Each row is a point on a landscape with many valleys, with its height.
A ball rolls from a point to the lowest of its 3 nearest points, and stops where none of them is lower. Distance is the straight distance between rows; heights are no part of it.
kep (h 134): [ -4   6   3 -34  -1  -9   5  17  12  17   1   7  -2  -2  10   4  24 -16
 -14   3 -10 -11  20]
lidib (h 349): [-38  10 -15  17  -8 -12   0 -13  -6  -6  10  29  20  11  28  10   8  -7
  27  -6  13 -36  -5]
Gefi (h 402): [-36  21 -22  -7   4 -14   0   2  -2   0  10  24  19  14  29  13  17   4
   8  -4   7 -27  -5]
dugol (h 210): [-27  18  -7 -24   4 -16  -5  21 -17  15  10  29   7  13  49  18  23  -2
  21  -8  -8 -32   7]
seru (h 284): [ 12  -4  13  -2   9  20 -22  16  -8   0 -16 -34   2  18  -1 -16  -6  36
   4  10  -9  44  -4]
tida (h 597): [-23   0   1  38 -28  -3  -2 -30   1 -13  10  18   8   6  25   3   3 -28
  33  -8  14 -37   6]
nuti (h 332): [ 14  -8   1   6  10  10 -12  -1   4   5 -12 -22   5  13 -18  -1 -24  20
   0   3  -2  19 -12]
Rebe (h 514): [ 22   2  14  36  -1   8 -10 -36   6   5 -16 -13  -6   0 -28  11 -29   1
  13  -7   5 -10 -17]
dezu (h 507): [ 11  -3   4  19 -15   4  -4 -20  14  -1   1   3  -2  -5 -25   6 -21  -5
   1  -5   9  -8 -13]
Vofi (h 424): [ 15   0  20 -20   4   0  26   6 -20   1   0 -10 -22 -31  -8 -29  23   1
  -8   7 -16  32   5]
setir (h 160): [ -5   3   5 -34   8  -5  11  13  14  11   0  -4  -3  -4  -3  -7  27  -4
 -21  10 -11  -1  14]
sipid (h 335): [ 10  -8  11 -18   9   7  17  12 -11  -2   0 -12 -13 -18 -16 -23  11   7
 -15  11 -11  25  -5]
Fomo (h 316): [ 10  -7   0  -5  13  13 -12   9   6  -1  -8 -26   6  17 -12 -11 -14  23
  -7  11  -6  24  -5]
vov (h 320): [  5  -9   1 -14  14   9   6   9   4  -4  -1 -17  -4   0 -19 -12   3  13
 -18  13  -5  16  -4]
Gezo (h 454): [  1  -1  -2  24 -18   0  -2 -30  18  -6   3   7   1   2  -9   8 -16  -6
   7  -7  16 -20  -6]
pegob (h 192): [  9  -8  12 -16  22   9  14   9 -13 -11  -5 -31 -14 -14  -6 -26  19  27
 -13  13 -16  35   3]
tavo (h 537): [  8  -8  -2  -7 -22  -6   1  15  12   7  11  10 -10 -15  -3   8   0 -30
  -3  -5  -4  -3   9]
lozuf (h 517): [ 26  -5  14  28   1  12 -14 -19  -4   4 -18 -13  -2  -6 -33   4 -31   3
  11  -4   2   4 -21]
pamip (h 591): [  2   4  -1  28  -1  -2  -4 -39  15   1 -10  -9   0  15 -13  14 -23   6
  14  -4  12 -17  -3]
Fas (h 403): [-27   3 -12  16 -18 -11  -3 -10   5  -8  13  24   9   7  22  14   2 -17
  16  -6  12 -29   3]
Lurut (h 226): [-15   9  -2 -22  -1 -18  -8  21 -10  14   6  27   1   9  45  24  17 -12
  14  -8 -10 -26  22]
Nula (h 205): [ -5  -1 -10  -1 -18  -6   0   3  18  -1   9  12  -2  -3  -2  12   0 -16
  -7  -3   6 -10   4]
sikiv (h 262): [ 16  -8   3   9 -20   3   0   4   9   3  11   9 -10 -20 -23   0 -12 -20
  -4  -8   2   2  -9]
kisa (h 485): [  4 -11  -5  18 -33  -5  -6  -3  13  -4  19  11  -6 -11   8  19  -6 -34
  10 -12   6 -19   9]
rika (h 448): [-22  -3 -11  14 -21 -15  -7  -1   3  -7  15  24   6   2  29  20   2 -24
  18  -5   8 -28   9]
Subut (h 515): [-10  -3 -11  -1 -18 -16  -7  11   1   0  13  18  -1  -3  29  26   4 -29
  10  -5   3 -24  17]
Lofa (h 113): [ 15  -8   6   3  -9  10   5   5   1   1   7   5  -9 -19 -26  -7  -9  -7
 -10   0  -1   9 -12]
Biga (h 218): [ 10  -9   2  -6  -8   6   5   7   7   0   3   0  -6 -11 -23  -6  -5  -4
 -13   4   0   7  -8]
kepob (h 281): [  6  -4  19 -23  26  -4  20  -4 -15 -11  -8 -32 -18 -27   2 -30  36  25
  -6  12 -21  34  11]
Fev (h 413): [  5  -3  -6  11   5   2  -8 -18  20   0  -7  -9   6  16 -16   8 -23  13
   1   2   7  -4  -6]
Ner (h 87): [-17  13  -3 -33  11  -8   7  13  12  14   0   4   4   5  14   4  25  -1
 -20   5  -9 -16  14]
povu (h 161): [-18  13 -15 -20  10  -8   5   5  14   2   3   7  12  14   9   9  10   5
 -19   5   6 -16   5]
nar (h 380): [ -6   1  -9  16 -10  -3  -1 -24  19  -4   2   6   6   9  -6  11 -13  -1
   2  -3  15 -15  -5]
fubor (h 195): [-20   8 -18  -5   1 -10   4  -7  19  -4   6  10  11  14   6  11   0   3
  -9   0  11 -17  -3]
tivam (h 429): [-16   6 -12  22  -7  -5   1 -29  16  -8   1  13   9  15   5  10  -8  -1
  10  -5  18 -24   0]
solu (h 493): [ 10  -5   2 -16 -14  -3   7  20   7  12   7   4 -11 -14 -11  -2  10 -22
  -8   3  -8   4   8]
Lozu (h 587): [  1 -12  -9   0 -17 -14  -6  15  -2   1  10  17  -3  -5  30  33   0 -36
  16  -9   0 -26  24]
fike (h 637): [-26  10   0  41 -16  -1   9 -44   0  -9  -5  12   8  17  15  -4   2 -14
  36  -5  20 -42   7]
vigu (h 393): [ 21  -4  16   5   3  13  12  10 -38  -7  -1   0 -15 -29 -16 -21  -6   4
 -14  -2  -4  38 -18]
Meri (h 297): [-28  21 -33  10  22 -12  -1 -16   3  -5  -4   5  33  33  18   8  -1  23
  15  -3  13 -21   0]
rov (h 484): [-21  11 -15  28   3  -7   3 -39  10  -8  -8   7  17  21   8   6  -7   8
  25  -3  20 -28   4]
pesa (h 342): [ 22  -7  14  13  -4  13   7   6 -25  -2   3   8 -12 -29 -27 -17 -16  -7
  -9  -6  -2  26 -21]
zire (h 296): [ 18  -2  17   3   8  22 -26  17 -22   1 -22 -31   0   8   3 -17  -3  36
   6   4  -5  52  -6]
kugo (h 235): [-12  17   5 -41   9 -10   2  14  10  23  -4   6   5   4  25   4  38  -4
 -13  -4 -16 -19  26]
lak (h 260): [ 18 -11   9  -1   7  14   6   7 -12  -3  -2  -5  -9 -14 -26 -15  -6   8
 -13   4  -1  23 -16]
pezen (h 328): [ 16 -12   2  -1  13  14  -5   8  -1  -2  -9 -19  -1   5 -18 -14 -11  22
  -9   8  -5  26 -11]
Todi (h 768): [-10 -16  -4   6  -8 -19 -10  10 -18  -3  13  22   3   4  42  33   1 -34
  30  -7  -2 -35  19]
pupuv (h 73): [-37  20 -26  10  11 -12   2 -16  -5  -5   2  21  30  22  21   4   8  15
  21  -6  13 -30  -8]
moz (h 303): [  6  -9   6 -10  19  16 -15  16   5  -4 -10 -35   5  20  -4 -17  -2  30
  -7  12 -10  31   2]
mor (h 463): [-23   8 -12 -11 -10 -16  -5  11   3   4  12  24   4   5  29  19  13 -15
   7  -5   2 -26  11]
leme (h 270): [ 17  -9  11  -1  15  21 -11  14 -14  -5 -12 -30  -1   7  -4 -18  -5  32
  -5   8  -9  40  -7]
tigub (h 230): [-34  16 -23  12   5 -12   1 -16   2  -9   2  21  25  19  19   7   6   7
  17  -3  15 -30  -5]
toda (h 300): [ 25  -9  13  14  14  21 -13   8 -28  -2 -21 -19   0  -3 -12 -11 -20  25
   1   0  -4  42 -18]
galal (h 251): [ 10  -5  15 -19  16   7  18   9 -12  -7  -3 -22 -16 -18  -9 -27  22  15
 -14  12 -16  29   4]
geni (h 425): [ 27  -2  21  20  11  14   0   0 -48  -7 -10   8  -7 -25 -18 -15 -20   4
 -12  -7   3  41 -22]
sel (h 131): [-14   9  -9 -26   7  -7   6  10  14   5   3   3   1   7   2   4  16  -2
 -23   5  -1 -12   7]
Laka (h 486): [ 17  -2   5  24   0   5 -10 -25  11   2 -13 -12  -3   7 -26   9 -27   6
   9  -3   6  -3 -12]
vizes (h 166): [ -6   1 -11  -6  -4  -3   2   0  18   0   5   6   1   7  -7   8  -1  -4
 -14   4   6  -8  -1]
tasiv (h 396): [-16  11 -23   2  18  -7  -6 -12  18  -4  -4  -5  21  29   4   9  -9  18
  -3   1  12  -9   3]
nurek (h 228): [-10   4 -14 -16  22   1  -3   7  19  -2  -1 -17  15  24  -1  -2  -2  18
 -19   8   0  -2   4]
sanuv (h 196): [ 13  -8  15  -4  22  16   0  13 -20 -15  -9 -36  -8  -7   5 -26  12  37
 -10   6 -15  46   2]
rikav (h 295): [  2  -5   1 -21   1   2  12  12   8   5   1  -5  -7  -5 -14  -7   9   1
 -18  10  -7   6   0]
Ziner (h 613): [ -7  11   0  39 -11   1   6 -51  10  -5  -8   2  -1  15   1   4 -11  -4
  27  -4  18 -35   5]
fuvi (h 84): [-24  12  -7 -16   1 -18  -7  20 -19  11  12  28   6  12  48  23  18 -10
  27  -9  -6 -33  12]
Vuzo (h 464): [-14  11 -20  18  10 -10  -5 -28  15  -4  -6   1  17  25   0   9 -14  14
  12  -1  16 -18   3]
bop (h 512): [-26  -7  -8  26 -22 -11  -8  -9  -4 -10  17  21   8   4  37  14   3 -31
  31  -8   8 -38   7]
mel (h 354): [ 30  -7  17  25   8  16 -15  -7 -29   2 -22 -10   2  -7 -26  -1 -29  11
   6  -2  -1  27 -23]
kove (h 390): [  7  -2  13 -30  -1  -3  16  15   3  11  -1  -4 -12 -17  -8 -19  28 -14
  -9  10 -16  11  15]
movi (h 489): [ -5   0  -4 -16 -12 -15  -3  20   3  10   6  21  -4   1  29  25  12 -26
   3  -7  -4 -20  23]
Pib (h 343): [  3  -2  14 -32  12   0  19   8   0   5  -6 -19 -12 -16  -7 -25  33   6
 -13  14 -19  15  12]
Dudup (h 189): [ -3  -2  -9 -11  10   1  -1   2  18  -1  -2  -7   6  12 -10   1  -4  10
 -17   8   5  -2  -4]
Pezo (h 494): [ 18 -10   7  14   1   9  -5 -12   2   1  -5  -5  -1  -6 -31  -3 -24   7
  -3  -2   3   8 -19]
govu (h 469): [ 22   5  26  -5  -1   1  24   9 -40  -2   4   0 -28 -39  -7 -28   6  -7
 -11  -4 -11  40  -5]
doki (h 449): [ 17  -6  14  -9  -7   4  16  15 -13   2   5   1 -18 -29 -20 -22   5 -10
 -10   3  -9  25  -5]
Fulaz (h 519): [-12  -8  -7  21 -27  -9  -7  -7   5 -11  17  19   2  -4  25  22  -1 -35
  20  -9   9 -28  10]
Sosup (h 386): [  5  -4   0  25 -29  -1  -3 -22  19  -6  10  13  -2  -6  -7  10 -12 -21
   7  -9  13 -20  -3]
Ketuv (h 363): [ 23  -8  11  17   8  14 -20  -6 -11   6 -23 -20   3   8 -22   1 -28  16
  10   2  -4  25 -17]
finuf (h 395): [ 25  -4  20  13   6  14   5   3 -42  -8  -3   8 -13 -29 -19 -18 -13   3
 -15  -7   1  37 -19]
dedem (h 121): [ 14  -5  14  -7  20  11  16   8 -26 -11  -5 -26 -15 -21  -1 -25  12  26
 -13   5 -12  43  -1]
lebor (h 564): [ 16 -12  -1  -3 -23  -5  -1  19   7   8  15   9 -12 -19  -5  10  -3 -38
   1  -8  -7  -2  10]
raka (h 227): [-12   8  -9 -29  23   0   5   9  17   1  -1 -14   6  11   0  -4  14  12
 -24  11  -7  -5   4]
Nim (h 370): [ 25  -5  14  -6 -15   1   8  21 -15   7  12   7 -19 -33 -16 -15  -3 -32
   0  -6 -12  20  -2]
zivi (h 369): [  3   0 -10   1  14   4 -14  -5  18   3 -11 -22  13  27 -11   1 -21  22
  -1   6   2   9  -5]
gudan (h 383): [-21  20  -6 -28   3 -14  -1  14   1  14   6  21   5  10  32  19  25  -6
  -3  -7  -3 -24  15]
Saron (h 434): [ 13  -5  12 -22  -8   2  16  18  -1   9   5  -2 -15 -21 -12 -18  15 -15
  -7   8 -12  14   8]
kod (h 147): [-13   5  -9 -18  -6  -9   5  10  14   5   7  10   1   5   5  11  11 -10
 -14   3   1 -14   7]
Kemu (h 277): [-30  23 -20 -21   9 -11   4   8   6   6   8  15  12  14  26  12  19   7
 -10  -1   4 -24   3]
sol (h 240): [ 22  -6  17   6  16  20  -1  12 -28  -8 -11 -24  -8  -6  -3 -20  -3  31
  -9   1  -6  47  -9]
Leba (h 292): [ -8  -3  -7  14 -21  -6  -4 -13  18  -6  10  14   2  -3   0  13  -7 -14
   1  -5  12 -19  -2]
susol (h 283): [ 20  -7   7  -5 -18   4   6  15  -2   5  13   7 -15 -26 -22 -10  -5 -24
  -6  -3  -7  12  -5]
vola (h 341): [  2   0  -3  -4  14   8 -20   5  16   4 -13 -30  13  30  -8  -6 -17  29
  -4   9  -3  20   0]
rataf (h 447): [ 10  -5  -1  15  -1   6  -7 -19  15  -1  -8  -7   2   8 -20   5 -21   8
   1  -3   7  -4 -11]

Where does a ball stop that starts at each point below?
movi: fuvi
seru: dedem
govu: Lofa
Fulaz: pupuv
rov: Ner
Pezo: dedem
Subut: pupuv
Vuzo: Ner
kisa: Ner
Gezo: Ner
moz: dedem
Rebe: dedem

Two balls start at each pair of points below. Name the first point that both come to, or write -.
dezu and lozuf: rataf
Fomo and mel: sol
fike and Sosup: Leba
tavo and Lozu: -
